Points on a hilly landscape, in no order, each with its height.
From any point a ball rolls to the lowest of the 3 points nearest to it. It stops when none of these is lower. Distance is the straight distance between rows; heights are no part of it.
kepo height 14.7: [-15  14  -9  -9  -3 -10  14  -4]
raren height 20.6: [-13  23   5 -22   0 -10  17  -7]
kopud height 8.7: [  7   8  -7 -30   4   1  25  14]
zuve height 4.0: [ 17  -9 -14 -30   9   5  18  10]
Von height 20.5: [ 28  17  20  26 -14  -5  -4   6]
Gifif height 51.9: [-25  -3  -1  17   6 -13  -3 -18]
ludi height 6.1: [-16  17 -21  -5 -12   0  14  17]
Kizus height 35.3: [  0 -14  -6   2   3   1  -9  -1]
Dabad height 44.9: [ 27 -19   6 -11   8  17  -6  11]
giso height 23.4: [-17  22   8 -17   3 -16  12 -17]
somi height 12.5: [-18   7 -26   1 -14  -7   0   3]
kitu height 11.1: [-24  19 -13  -2  -7 -15  10  -4]
nurer height 14.1: [ -2  17  -1 -28   2   9  27  20]
Gen height 13.0: [-16   6 -31   7 -20  -3  -9   7]
Zof height 45.3: [-15  -9   0  16   1  -3  -9 -12]
Diz height 30.2: [  9  -5 -10  -1  -9   7 -25  14]
dube height 26.2: [-13  23  -2 -16  -4   4  21  18]
Leka height 45.2: [ 10 -19   3  -5  10   9  -3  -1]
tolem height 20.2: [-12  21  -1 -19   1  -3  21   4]
mito height 70.4: [  1 -11  13  14   3  11  -8  -6]
Pigan height 33.7: [ 23   2  24  19 -10   9   2 -12]
Galud height 4.3: [-14  -4 -13  11  -6  -3 -15  -4]
Risil height 39.3: [  1  -5 -23  -7  -9   3  -8   6]
Memif height 10.2: [  1   3  18  30 -13   7 -11 -11]
Vuf height 5.3: [ -6  -8   9  -7  20  -8  11 -13]
beguz height 9.2: [-19  -3 -12  18 -11  -6 -22  -6]
Rus height 15.3: [ -3  -1 -20   1 -14   2 -20   5]
geba height 44.8: [ 25 -21  11  -7  13  15   2   4]
pebun height 17.0: [ 16  18  18  32 -18  -2 -12   1]
Seri height 19.3: [ 23  17  12  26 -12  -2 -12  22]
rogu height 52.3: [-25   3 -16  13  -7 -13  -7 -11]
fafu height 51.5: [-25  -1  -7  12   1 -14  -3 -14]
Niv height 17.1: [  4  -6 -15 -17   4   0   9   5]
nubeb height 31.8: [-13  -4   6   0  14 -12   5 -16]
madoz height 41.7: [ 25 -10  25   9  -2  16   7  -7]
mirof height 45.1: [ 25 -21  -7 -21   9  14  -3  13]
Lufos height 8.1: [ -5   7  15 -23  19 -11  14 -19]
vef height 45.4: [ 18 -15   0  -9   2  14 -12   9]
Puni height 11.8: [  3   8   1 -28  12  -7  21  -3]
vaniv height 14.3: [-23  -3   2  30  -9  -3 -18 -12]
Nedib height 9.3: [-13  -1 -17  13 -15  -3 -27   1]
relu height 9.4: [ 18   0  14  10  -6  10 -21  16]
gova height 45.5: [  8 -20  12  -3  16   6   7  -7]
Kul height 45.0: [ 17 -23  14  -7  20  12  12  -5]
Nuret height 45.7: [-20   3   1   2  11 -18   4 -17]
Dor height 46.0: [ 12 -18  23   4  17  10  17 -13]
relop height 35.4: [  2   8   2  18 -11   1 -35  19]
Sokun height 16.1: [ -6   1  -3 -15  10 -11  13  -7]
Zuzam height 45.6: [  8 -15   0 -21  21  -1  13  -1]
Fuvez height 18.3: [ 12  14  13  31 -13   0 -19  16]
keta height 39.9: [ -2   3 -20 -12  -3  -2   9   9]
Fak height 43.5: [ 16 -16  19   7   4  17  -1  -2]

Two balls start at each pair of points below. Name the first point that both come to, or write never.
vef and gova: geba
giso and Nuret: Vuf
Diz and mito: Galud
nurer and Risil: never

Where does a ball stop that starts at each point below?
Gifif: Galud
Gen: Galud
madoz: Memif
